Points on a hilly landscape, in no order, each with its height.
A ball rolls from a point to the lowest of its 4 nearest points, and stops where none of them is lower. Distance is the straight distance between rows; heights are no part of it.
Q613 height 411: [147 120 117 116  94 105  87 105 135 134 110 167 130 136 136 111 113 177
  99 118 125 129 178 132 148 114 143 102 133 163 120 125 101]
Q958 height 510: [125 142 120 154 148 132 169 123 140 146 117 122 140 146 139 109 110 108
 155 136 133 134 101 111 108 102 127 115 117 133 114 111 133]
Q156 height 485: [155 126 104 143 109 104 108 120 142 137 113 105 101 168 125  76 149 100
 118 117 136 133 154 143 107 141 134 106 130 148 129 132 121]
Q793 height 529: [114 131  99 141 148 152 203 135 138 138 154  87 129 141 152 132 113  82
 151 117 130 116  53 120 126 121 141 178 144 121 132 134 160]
Q480 height 187: [150 164 103 121 105 122 148 151 131 157 119 121  79 166 117  87 135  99
 103  87 120 109 137 139 118 136 153 136 167 109 129 107 147]
Q424 height 558: [111  81 182 107 138 126  86 166  96 121 132 149 140 100 111 196 123 162
 125 152 123 162 147 150 155 135  95 124 104 112 160 150 125]
Q509 height 625: [149 118 134 126  76 106  65 103 121 127 122 178 148 142 121 124 124 177
  87 101 126 104 182 133 158 140 121 103 120 148 139 134 106]
Q894 height 325: [137 121 123 128 100 110  98 121 136 137 113 132 109 139 141  94 128 159
 114 129 146 143 164 117 132 106 144 102 141 160 116 135  98]
Q341 height 639: [109  96 182 113 151 137  91 161  99 126 118 157 136  99 120 180 129 158
 138 155 114 162 137 132 154 138  82 128 103 106 160 148 120]
Q774 height 323: [ 93 105 162 146 163 145 176 125 129  93 156 110 109 111 145 149 127 124
 159 122 133 105 102 131  94 148 103 194 154  86 106 154 117]
Q714 height 660: [119 140 128 144 156 133 165 137 140 137 121 113 141 124 147 133 108 121
 159 147 133 127 111 111 107  98 125 109 130 118  99 124 121]
Q536 height 622: [115  84 186 104 144 122  92 160  95 130 136 147 128  98 116 194 123 168
 135 154 121 162 149 151 145 136  89 127 105 108 156 147 124]
Q703 height 245: [114 118 137 114 161 140 121 110 116 115 133 161 151  86 120 161 143 123
 143 157 105 141 127 119 122 150  89 149 112 136 131 125 135]
Q425 height 350: [156 117 122 112  93 108  82 100 136 130 123 153 152 119 119 125 133 176
  99 132 124 109 162 138 155 114 144  95 120 145 126 121 114]
Q729 height 250: [140 114 136 104  87 114 106 108 132 130 120 117 150 115 106 151 158 157
  96 146 118 127 143 130 144 109 143 101 121 141 134 127 117]
Q812 height 246: [108 109 139 116 169 141 106 116 106 128 132 168 146  95 128 154 140 139
 159 155 110 149 123 124 125 136  95 155 104 123 129 136 137]
Q935 height 338: [142 158 101 157 140 126 173 117 142 149 128 113 122 146 124 106 114  98
 144 119 136 128  97 125  99 114 134 130 116 137 111 102 147]
Q916 height 210: [152 119 119 112  86 103  87 110 136 141 114 146 137 122 133 128 128 179
  94 128 133 126 167 134 145 106 143 100 132 158 121 119 103]
Q748 height 574: [149 114 142 139  78 104  55 104 116 128 122 161 160 136 104 123 128 170
  90 109 119  96 170 140 173 153 118  83  91 141 158 133  95]
Q313 height 509: [ 86  97 121 112 164 138 131 110 109 110 168 134 127  90 140 153 147 123
 143 151 121 141 107 124 105 138 125 179 138 113 103 142 134]
Q453 height 747: [135 151  99 123 129 155 193 137 138 138 165  83 123 125 127 115  95  93
 139 100 146 129  62 136 114 121 171 169 143 121 133 119 146]
Q826 height 168: [156 179 104 125 118 133 165 151 135 143 115 112  83 152 118  86 110 111
 113  78 136 109 137 132 118 128 149 140 160 115 122 107 148]
Q803 height 255: [102 103 143 117 184 139 103 116  98 130 145 169 142  98 141 154 136 138
 162 160 111 139 121 142 121 124 102 164 107 109 129 141 131]
Q764 height 236: [109 124 126 180 179 152 179 115 144 101 147 120 127 128 174 141 117 106
 165 123 134  74  82 149 101 117 102 206 160  70 119 157 153]
Q219 height 395: [113 127 108 150 163 150 182 144 137 140 158  88 143 152 155 137 128  90
 152 128 125 117  58 106 120 115 130 171 151 116 130 144 155]
Q235 height 508: [159 137  99 136 105 106 108 121 141 144 114 101  97 171 122  81 148  90
 108 113 135 125 154 143 107 146 142 115 134 144 131 129 139]
Q139 height 667: [125 144  94 148 153 138 173 128 138 143 143  95 143 148 153 120 108  87
 154 137 133 130  70 124 111 103 146 142 127 131 122 125 149]
Q827 height 550: [146 122 110 128 101 114  82 114 130 118 106 155 108 150 139  88 104 155
 106 114 137 133 179 121 140 134 133  98 140 174 122 128 105]
Q159 height 677: [139 109 123 126  67 126   4 126  97 137 133 174 148 173 128 125 129 165
  64  92 123 122 179 111 167 157 139  93 124 150 142 147 110]
Q721 height 292: [118 119 149 112 140 127  96 132 117 117 112 130 161 100 107 148 161 137
 128 165 108 150 123 120 155 134 109 111  93 139 170 134 118]
Q237 height 303: [119  95 147 117 136 126  74 146  99 111 110 140 145 103 113 165 124 168
 123 180 122 162 136 139 168 124 123  93  95 140 176 136 112]
Q768 height 498: [149 131 104 140 106 109  98 122 139 133 109 118 104 163 128  77 137 101
 118 121 137 124 163 143 113 141 147 102 132 148 129 132 122]
Q830 height 821: [139 115 123 122  84 117  67 124 132 116 113 174 109 158 130 108 109 166
  94  96 126 126 186 108 157 155 127 105 143 177 127 138 106]
Q780 height 129: [133 118 136 107 110 119  95 112 126 120 118 118 161  97 107 139 164 138
 107 160 117 137 134 128 155 127 132  98 100 152 144 125 114]
Q904 height 412: [126 111 137 125 112 110  84 106 115 103 121 142 160 109 105 134 112 165
 111 163 117 125 151 149 179 131 129  74  83 154 168 123 106]
Q838 height 258: [113 115 155 117 150 136 121 120 118 113 126 150 161  90 106 169 160 125
 133 145 101 139 123 115 142 151  94 131 112 130 138 126 127]
Q727 height 257: [115 121 148 112 128 133 104 115 115 122 120 132 157  98 104 153 168 138
 121 163 108 151 118 116 151 143 115 112 101 140 151 126 128]
Q365 height 213: [150 188 111 128 125 143 170 150 136 150 108 113  70 157 132  66 109 117
 117  80 139 112 138 131 125 117 155 144 161 100 122  99 148]
Q53 height 512: [163 131  96 137 114 123  80 122 134 122 107 136 109 163 134  80 125  92
 114 123 135 114 175 140 110 158 139  86 136 151 124 139 129]
Q218 height 204: [158 179 103 128 116 143 183 126 135 147 124 113 101 129 122  92 100  99
 127  88 150 120 111 149 101 109 166 153 147 109 115  99 146]
Q723 height 396: [135 135 140 120 110 109 129 139 148 142 110 115 120 141 139 118 142 149
 130 125 135 140 142 111 130  99 131 106 130 149 130 129  97]
Q52 height 473: [116 139 153 114 141 134 154 131 141 113 133 127 141  93 124 166 122 134
 129 141 121 131 137 108 116 123 121 112 133 122  93 117 131]
Q288 height 597: [105 134 130 140 149 140 159 138 136 117 145 103 147 122 152 150 105 116
 159 151 134 137 106 117 103 110 134 129 150  94  93 145 131]
Q924 height 266: [153 147 113 153 124 121 172 112 146 146 120 117 119 147 118 103 120  97
 140 112 136 127 102 125 110 108 129 125 104 140 122 105 139]
Q338 height 742: [131 107 112 125  76 128  58 130 121 121 116 178 117 169 130 114 116 154
  82  88 121 132 190 100 157 163 123  97 137 168 125 147 104]
Q698 height 608: [141 108 146 137  75 103  40 110 107 129 129 169 153 152 116 123 127 162
  84  97 126 101 182 135 177 153 121  95  94 145 157 140 101]
Q322 height 186: [124 112 136 107 118 130  93 111 119 113 116 124 156 100 101 142 161 151
 112 166 119 144 125 127 154 130 137  95  91 146 152 130 119]
Q24 height 126: [149 164 107 134 114 125 165 136 131 158 112 120  88 155 108  90 131 102
 110  87 134 113 137 140 100 135 143 141 148 119 120 102 156]
Q458 height 336: [122 130 151 105 109 121 141 126 143 136 124 115 149 104 111 159 147 152
 113 133 118 134 128 105 140 122 125 108 126 133 122 128 126]
Q389 height 618: [117 144 115 149 156 145 165 132 142 138 142  99 149 140 160 132 119 100
 158 145 138 126  83 114 114  98 137 136 137 109 115 129 143]
Q802 height 365: [120 135 152 117 118 121 161 135 147 123 120 124 139 100 109 163 137 137
 128 132 121 126 135 100 133 119 119 109 139 128  99 120 131]
Q475 height 318: [ 95 112 129 119 173 145 129 105 114 115 158 158 141  84 129 157 144 125
 140 154 120 135 116 125 111 147 115 164 132 131 111 124 137]
Q496 height 280: [104 113 152 112 140 130  80 140 102 114 120 132 150 104 110 157 144 149
 122 170 112 158 120 126 158 135 118  98  98 135 174 135 116]
Q901 height 163: [156 185 105 124 113 123 176 140 135 149 119 119  81 146 115  87 104 108
 116  80 143 113 133 141 109 124 151 146 156 116 118  99 150]
Q980 height 541: [121  67 184 106 134 116  82 157 101 130 143 153 134  94 111 206 126 163
 117 147 121 163 151 159 153 141  87 128  97 116 158 148 124]
Q842 height 296: [122 104 137 122 123 116  86 122 109 109 111 139 158  95 109 142 131 152
 116 177 109 142 142 139 167 132 135  83  85 148 169 125 107]
Q418 height 383: [ 94  99 127 112 171 144 124 104  98 121 162 155 136  89 140 150 150 124
 152 155 115 142 106 128 109 139 114 179 128 122 113 132 132]
Q942 height 253: [155 149 106 130 103 115 138 136 143 150 115 105  91 169 116  92 146  93
 111  97 136 110 137 145 105 138 141 128 149 132 133 115 145]
Q635 height 166: [155 163 105 144 117 124 171 124 142 150 127 115 104 139 110 103 118  91
 127  98 137 116 115 132 106 123 136 140 130 136 122 101 151]
Q654 height 142: [112 107 158 118 171 136 101 124  95 128 130 175 146  88 133 165 131 143
 170 152 114 139 125 134 127 132  94 148  92 107 137 136 127]
Q261 height 337: [130 115 136  98  95 109 123 129 137 137 123 115 149 107 116 152 162 158
 105 135 117 133 135 117 145 109 142  98 128 140 121 130 121]
Q312 height 302: [151 140 113 144 108 109 140 119 141 147 111 102 101 161 113  88 144  97
 118 106 139 124 136 129  98 134 131 130 123 135 136 111 132]
Q170 height 514: [154 132  93 135 102 107 102 119 142 137 115 115 110 172 125  89 138  88
 108 113 136 121 158 149 108 150 147 107 144 137 124 132 138]
Q277 height 642: [124 141  97 134 139 137 194 127 140 145 165  85 126 134 141 115 108  88
 141 117 142 125  57 124 106 117 156 163 139 124 125 119 154]
Q137 height 227: [125 124 143 106 106 126 121 122 122 116 122 128 159  98 103 161 169 136
 114 149 106 141 120 116 147 140 111 114 114 137 134 124 122]
Q963 height 513: [150 115 108 135 103 113  87 119 144 114 104 127  97 153 131  77 125 118
 114 121 140 131 176 138 122 149 139  99 128 163 124 133 103]
Q695 height 491: [119 100 134 124 133 119  70 140  96  95 108 147 139  99 107 168 104 185
 114 172 118 156 156 146 182 122 121  76  99 143 171 125 117]
Q712 height 507: [155 125 101 144 106 106  88 119 150 126 111 119 101 158 141  83 129 106
 123 128 148 131 159 137 115 144 136 101 128 157 126 135 118]
Q978 height 123: [150 158 100 139 123 128 183 114 133 146 131 111 111 131 120 105 105  95
 125 101 139 124 100 138 101 116 144 142 120 136 124  95 151]
Q896 height 313: [ 90 112 150 128 147 141 158 135 133 105 164  99 132 101 149 158 133 121
 151 151 130 120 104 130  91 123 130 152 160  91  92 147 126]
Q540 height 382: [ 99 130 126 143 168 151 170 148 138 129 152  90 145 149 157 142 123 105
 163 144 128 118  77 110 109 110 130 155 155  95 118 155 146]
Q579 height 447: [ 92 110 133 111 161 150 137 104 115 111 160 143 134  81 132 163 133 124
 147 152 119 136 121 129 104 144 120 155 138 121 101 141 137]
Q767 height 165: [155 158 111 129 114 116 155 130 145 150 114 111  97 153 105 102 139  99
 111  89 136 111 132 140  93 137 140 139 140 125 132 104 157]
Q564 height 617: [122 133  94 134 144 146 201 141 143 146 168  82 137 135 142 122 113  85
 147 112 136 128  58 117 119 126 153 165 148 128 136 131 157]
Q226 height 499: [122  70 167 110 133 117  76 160  94 116 144 148 139 102 104 215 124 161
 110 151 131 173 151 166 153 135 100 117 106 114 160 147 124]
Q75 height 237: [107 120 138 111 150 133 135 114 125 120 139 150 153  87 104 169 149 125
 127 153 105 141 124 114 126 148 102 136 123 137 119 124 141]
Q247 height 379: [144 135 118 147 114 109 145 124 139 146 105 109 105 156 129  91 143 100
 128 116 140 136 122 125 112 123 119 124 111 147 136 115 119]
Q452 height 431: [110 138 119 140 163 139 157 140 135 133 151  93 150 140 162 135 118 108
 160 149 137 130  81 116 106 103 136 143 145  95  97 149 139]
Q229 height 474: [ 99 111 137 108 154 147 138 120 122 105 167 121 131  85 135 156 134 126
 145 152 123 131 118 128  96 141 133 162 154 108  90 137 133]
Q902 height 377: [108 114 135 118 149 143 146 116 132 110 147 142 144  82 128 170 133 126
 141 148 117 138 120 121 100 141 118 138 140 117  93 125 138]
Q201 height 264: [109 135 122 172 177 153 181 129 142 113 145 112 124 146 171 145 114  98
 162 123 130  83  68 130 121 116 106 202 168  80 117 156 164]
Q561 height 355: [106 128 106 163 168 151 191 133 140 128 155 105 128 154 170 142 110 100
 158 117 122  93  68 115 128 124 113 198 173  97 140 148 174]
Q778 height 457: [138 129 128 135 115 108 136 132 141 138 108 106 108 162 129  90 155 114
 126 122 137 143 130 110 118 124 128 114 113 145 137 126 108]
Q818 height 839: [120  88 190 114 156 131  98 156  89 134 132 165 134  95 116 186 118 160
 142 147 116 149 147 145 144 134  83 136  91 106 150 146 123]
Q136 height 441: [ 94 127 144 119 146 135 154 124 132 103 160 116 136  90 144 162 116 120
 144 151 129 130 120 125  97 134 131 136 154 106  92 135 132]
Q873 height 319: [141 204  95 116 132 163 162 156 135 138 107 124  76 169 152  44 123  97
 137  91 132 104 132 117 136 132 150 145 148 101 114  95 143]
Q103 height 496: [122  84 152 112 139 112  79 157 103 111 131 148 145 103  99 199 106 179
 104 167 126 173 158 174 161 124 106  96 103 118 157 141 125]
Q283 height 673: [142 113 126 128  74 121  33 127 109 140 121 181 143 166 123 124 125 165
  70  89 131 125 182 105 165 161 125 101 123 156 136 145 111]
Q353 height 557: [150 119 122 123  83 104  76 108 127 135 117 180 143 130 125 120 120 172
  94 111 128 106 181 132 155 133 129  94 121 152 126 127 113]
Q863 height 559: [128 138 157 123 103 114 151 135 141 141 110 116 124 132 132 137 137 144
 132 124 127 131 132 100 124 108 121 104 130 136 114 126 113]
Q575 height 354: [148 153  92 150 141 131 179 118 135 152 137 112 130 138 133 106 109  91
 142 126 144 136  89 124 109 111 150 131 120 142 116 104 151]
Q293 height 143: [140 211  91 132 145 168 164 146 136 130 122 114  73 167 147  40 118  97
 140  97 141 114 123 129 137 120 160 144 154 100 110  94 140]
Q921 height 211: [147 156 110 152 122 125 174 120 142 154 117 117 114 147 117  99 125  94
 124 101 139 122 108 126 106 120 132 126 114 142 122 102 141]
Q526 height 256: [113 113 148 112 136 138 115 126 118 115 119 140 161  95 107 164 168 131
 128 157 105 147 122 114 147 145 102 126 105 139 143 127 125]
Q435 height 358: [104 124 132 171 170 156 179 137 141 122 146 106 133 156 164 138 125 105
 165 127 123  91  75 125 119 124  98 194 161  78 122 153 153]
Q614 height 353: [105 119 147 169 173 152 169 130 138 102 148 107 124 139 163 142 129 109
 168 122 140  77  90 136 103 134 105 190 165  72 107 159 143]
Q989 height 488: [109  99 167 117 151 135  87 155 101 122 118 146 144 102 112 173 135 156
 140 163 112 163 133 127 157 134  95 128  93 119 165 139 113]
Q884 height 230: [149 144 109 147 108 113 157 124 142 144 116 110 107 155 110  98 143  90
 120 103 130 122 118 130 108 130 131 136 118 137 130 110 142]
Q713 height 444: [146 121 108 122 103 117  87 116 134 124 109 149 109 147 138  88 109 150
 113 123 148 140 181 130 129 137 136  97 138 163 123 124 104]
Q821 height 380: [140 121 142 112  88 106 127 134 139 132 118 118 134 122 124 141 140 160
 107 127 126 135 140 114 134 104 137 101 127 147 124 135 107]
Q194 height 378: [139 147 119 154 135 120 170 127 149 146 109 116 125 153 138 109 121 110
 144 120 142 130 113 105 115 109 120 119 108 144 120 106 124]
Q25 height 208: [107 126 137 114 147 144 134 111 120 110 149 162 146  85 121 173 143 124
 137 149 113 135 125 116 124 142 104 142 127 135 111 119 139]
Q2 height 180: [140 119 133 116  90 105 105 124 144 141 109 119 122 134 132 118 136 161
 122 132 140 139 149 119 133  99 143 104 136 155 119 131 101]
Q707 height 563: [118 131  96 141 158 139 178 130 137 146 152  90 148 139 147 123 121  87
 150 131 132 125  62 113 116 109 149 152 132 128 127 139 155]
Q700 height 448: [112  85 159 105 135 123  78 162  99 114 127 149 143  98 111 192 119 172
 117 169 121 172 147 155 160 117 115 105 104 117 164 146 114]
Q300 height 605: [145 123 105 135 103 120  81 119 136 105 107 161  98 151 135  78  99 130
 114 111 140 123 189 127 135 163 137  86 139 171 124 136 113]
Q836 height 295: [ 97 126 147 150 162 140 164 141 131 114 154  97 139 142 163 148 137 107
 160 128 132 107  88 122 101 131 123 169 164  77 105 158 142]
Q641 height 251: [145 161  94 124 129 140 180 122 137 151 147  94 115 126 119 108  97  95
 127 102 149 132  91 147  91 106 174 147 140 123 117 103 151]
Q578 height 610: [148 111 118 121  90 112  76 113 133 126 112 170 120 146 143 112 107 173
 102 109 130 117 186 128 150 132 131  98 139 161 115 133 109]
Q89 height 201: [115 112 136 113 134 125  85 131 104 101 119 135 152 100 107 149 142 150
 121 179 111 155 134 133 165 121 128  95  95 141 176 134 110]
Q272 height 564: [141 111 143 132  84 101  63 103 114 119 118 156 162 119 101 117 121 162
  94 121 116  99 162 136 181 149 127  80  84 150 164 117 100]
Q437 height 269: [ 93 114 149 136 159 141 155 135 132 106 164 104 131 118 151 150 130 108
 161 130 128 116 100 126  97 139 121 162 161  94 102 158 122]
Q660 height 273: [108 115 148 120 166 144 107 128 102 124 120 169 148  94 124 156 141 134
 151 155 110 145 130 122 138 138  84 144 103 128 141 132 127]
Q835 height 326: [ 86  99 149 119 155 139 148 120 123  94 170 118 115  92 147 156 146 119
 157 127 134 124 105 126  94 142 119 195 153 107 105 155 125]
Q331 height 274: [121 132 148 105 131 130 153 115 138 122 120 141 150  83 105 171 150 140
 121 141 115 133 132 109 135 140 107 124 127 133 114 123 131]
Q495 height 616: [124 150 141 138 136 122 162 143 155 137 114 127 133 136 134 129 114 130
 153 131 132 131 118 103 114  95 123 112 123 131 102 120 116]
Q870 height 291: [138 195 101 118 126 150 154 166 127 144 110 117  68 177 145  56 122 110
 121  87 127 108 135 116 133 123 151 136 158 101 124 101 144]
Q757 height 588: [109 132 139 117 148 136 160 133 141 122 148 121 143  96 136 158 115 131
 145 148 126 129 126 110 107 119 131 122 144 109  87 128 137]
Q117 height 209: [104 130 118 158 172 154 184 141 136 129 153  98 134 160 159 139 119  93
 158 121 123 108  64 115 119 116 121 177 160  91 124 143 156]
Q996 height 167: [ 94 127 138 143 161 146 156 139 135 118 148  96 144 134 157 144 129 112
 164 147 138 122  92 123  97 125 124 151 164  87 105 148 133]
Q615 height 179: [113 130 114 175 184 155 185 118 150  98 149 122 117 138 170 143 116 110
 169 122 131  64  72 154 112 106 104 213 174  73 112 154 164]
Q41 height 516: [157 114 133 129  82 100  72  94 112 118 121 153 161 112 112 129 124 166
 103 133 122  97 165 148 170 139 131  80  84 146 148 117 105]
Q969 height 401: [115 104 135 121 129 114  77 132 102  99 112 140 147 100 107 158 116 171
 118 178 108 163 146 149 176 129 120  71 100 146 174 135 112]
Q752 height 300: [103 100 127 114 176 150 120 107 103 127 152 172 146  92 136 154 140 136
 149 156 110 135 114 130 111 138 108 170 117 122 113 133 134]
Q785 height 381: [ 99 112 151 169 167 139 177 124 140  96 155 111 113 125 151 142 124 112
 163 121 133  89  94 136  91 140 100 197 165  77 104 158 129]
Q355 height 216: [142 193 102 125 120 145 173 139 140 144 119 117  85 140 123  79 102 112
 130  86 147 114 120 141 109 109 156 151 158  98 112  99 142]
Q397 height 192: [131 121 139 106 103 115 109 115 131 120 121 121 160  98 101 155 170 147
 101 146 113 137 125 121 146 135 133 110 106 140 134 125 121]
Q186 height 522: [152 132 100 146 105 117  81 119 148 109 108 138 108 170 131  85 119  99
 118 125 133 108 185 136 121 173 138  80 132 156 115 136 121]
Q6 height 215: [146 177 104 116 108 125 149 162 133 147 115 108  75 173 129  86 133 106
 104  77 126 103 147 133 125 138 151 133 170 111 130 106 145]
Q131 height 286: [143 152  99 107 112 125 136 163 138 148 116 112  79 173 135  89 136 105
 102  90 122 109 150 132 118 143 161 130 172 116 129 120 148]
Q728 height 282: [146 140 118 151 131 121 163 118 141 144 110 115 120 152 124  93 127 102
 137 112 138 122 113 121 108 118 131 127 101 146 121 103 133]
Q459 height 285: [136 210  94 128 134 161 167 159 135 137 115 120  72 162 140  46 113 107
 136  88 133 109 126 122 141 124 158 148 154 106 110  94 135]
Q168 height 486: [114 140 152 126 121 132 166 138 150 125 118 123 137 112 131 148 119 145
 137 134 123 122 126 104 121 108 124 107 133 129  97 112 121]
Q738 height 532: [130 136 144 133 116 109 145 141 143 140 105 116 122 152 134 109 136 136
 136 125 134 133 125  97 121 101 130 109 118 146 125 123  99]
Q406 height 785: [146 118 114 133  96 121  76 123 127 120 107 166 100 155 139  99 106 159
 106 108 132 129 190 107 141 154 125  98 147 177 120 138 101]
Q183 height 252: [115 118 149 111 128 132  88 126 113 110 119 127 154 103 103 153 156 142
 127 167 115 158 120 123 156 137 121  98  93 141 168 129 121]
Q160 height 727: [133 152 105 115 117 153 200 142 140 141 155  75 125 126 125 105  93  89
 144  91 154 129  66 128 113 111 177 182 154 110 132 118 150]
Q962 height 690: [147 109 123 122  75 118  50 113 114 140 121 182 135 165 115 124 131 172
  81  92 120 112 187 121 164 149 127  99 127 159 133 141 106]
Q779 height 304: [138 212  91 124 139 160 165 151 131 139 115 109  80 153 148  50 110 110
 138  91 143 116 118 127 127 110 160 151 160  90 111 100 139]
Q145 height 293: [111 104 164 118 171 135 102 130 103 131 119 176 144 101 131 164 131 147
 155 148 114 147 134 127 132 136  85 146  99 115 148 135 131]
Q583 height 423: [163 148  87 114 108 120 119 151 139 150 124 111  89 173 127  89 137  99
  98  95 124 119 161 144 109 140 157 124 166 125 129 125 161]
Q612 height 241: [140 149  95 137 133 138 182 113 144 142 147 101 127 132 130 106 107  88
 137 116 147 129  83 133  93 109 159 150 126 133 122 106 158]
Q354 height 363: [ 81  94 140 122 152 137 149 121 116 110 171 116 124 101 142 153 142 112
 150 145 130 132 114 126  87 143 122 172 158 108 100 148 118]
Q321 height 254: [116 125 143 113 133 133 134 114 125 110 133 142 156  88 105 169 162 132
 125 146 104 133 124 107 140 147 108 125 116 139 127 121 134]
Q644 height 684: [114  97 183 113 169 134 100 143  97 132 129 172 136 100 125 177 121 156
 152 149 118 148 145 138 136 132  83 144  92 101 144 141 123]
Q493 height 306: [146 149 116 151 121 116 154 122 146 150 105 109 109 163 117  89 151  96
 128 111 141 128 122 127 110 120 126 128 108 148 135 108 133]
Q314 height 450: [148 126 114 144 112 109 123 128 147 144 108 103 108 164 126  83 148 103
 123 114 144 136 141 133 110 132 132 118 119 149 132 129 112]
Q157 height 511: [143 123 131 138 110 106 113 134 135 137 101 107 102 167 132  83 144 121
 129 124 145 136 140 125 116 116 140 111 126 150 131 131  95]
Q977 height 493: [130 113 139 130  97 107  80 105 108 104 116 152 156 109  98 131 116 164
 106 146 114 112 156 140 185 144 126  71  72 152 171 120 100]
Q361 height 515: [121 110 145 134 123 102  77 120 102 100 107 149 149 102 104 134 107 169
 111 155 116 129 152 137 191 128 123  71  79 153 169 117 100]
Q711 height 357: [149 116 123 113  93 109  86  94 131 124 121 139 164 104 114 139 146 165
  96 131 128 121 158 140 153 111 135  93 121 153 130 121 108]
Q868 height 439: [158 110 124 128  83  98  77  90 129 122 117 156 164 117 113 119 127 171
 102 123 120 107 165 142 161 128 126  94 111 147 128 117 114]
Q542 height 407: [148 175 103 122 122 156 190 133 139 135 146  90 103 132 132  92  93 102
 129  92 160 130  87 147 107 102 183 156 153  98 111 111 150]
Q883 height 348: [110 108 162 123 156 139 103 132 105 122 119 155 150 101 112 159 143 137
 146 157 103 148 120 115 141 143  87 130  99 127 152 140 126]
Q895 height 389: [112  93 166 110 147 128  76 161  99 114 120 143 142 103 112 175 134 163
 132 165 120 173 134 136 159 124 107 113  98 124 178 142 118]
Q84 height 372: [145 200 101 130 134 162 171 145 133 144 122 101  92 140 137  69 100 110
 136  88 158 126 112 147 113  92 181 159 165  89 111 103 136]
Q923 height 339: [146 118 139 108 101 101 116 135 137 142 116 124 132 127 131 134 141 163
 104 130 136 134 146 120 139  97 139 105 133 146 118 136 102]
Q997 height 298: [ 89  98 158 142 154 138 172 124 129  92 165 106 117 109 158 148 138 119
 154 132 136 119  94 130  87 143 122 187 161  94 107 152 121]
Q417 height 506: [134 140 134 145 119 112 144 128 141 148 104 113 118 155 134  99 136 130
 142 127 144 137 126 111 119 112 123 113 115 154 129 121 113]
Q107 height 637: [150 105 136 130  67 112  32 117 107 134 133 164 152 161 114 125 132 166
  78  93 126 111 178 123 170 167 129  89 108 145 156 148 102]
Q716 height 478: [147 126 113 143 104 109 113 121 144 139 103 106 101 165 127  75 148 106
 120 128 143 137 150 130 112 132 137 111 125 151 130 126 109]
Q500 height 668: [121 144 107 150 152 135 171 126 136 140 133 109 145 145 147 132 109  98
 162 143 132 134  85 114 106  96 145 126 126 133 112 125 138]
Q762 height 164: [148 166 103 133 117 125 187 118 141 149 130 110  98 141 116 103 108 101
 127  91 149 118 113 148 101 114 156 136 135 122 115  99 153]
Q199 height 436: [145 116 130 117  87 107  76  98 123 112 120 138 174  98 104 137 144 152
 100 149 108 119 149 143 164 123 132  90  93 141 141 122 108]
Q401 height 693: [118  70 190 105 150 119 106 147  93 138 150 168 130  85 120 201 121 158
 132 141 126 157 155 166 146 141  86 133  95 110 148 143 133]
Q273 height 636: [120 141 107 124 140 157 207 140 150 135 161  76 128 130 144 133 104  82
 145  99 132 114  56 115 123 127 151 181 160 127 134 128 159]
Q21 height 686: [112 142 142 130 149 135 167 134 145 126 140 118 144 109 146 140 114 130
 151 146 130 134 116 110 109 102 135 116 146 112  88 135 132]

For each start below, name the point where the ball stops.
Q453 | Q117
Q962 | Q916
Q160 | Q24
Q21 | Q25
Q247 | Q978
Q818 | Q89
Q417 | Q978
Q103 | Q89
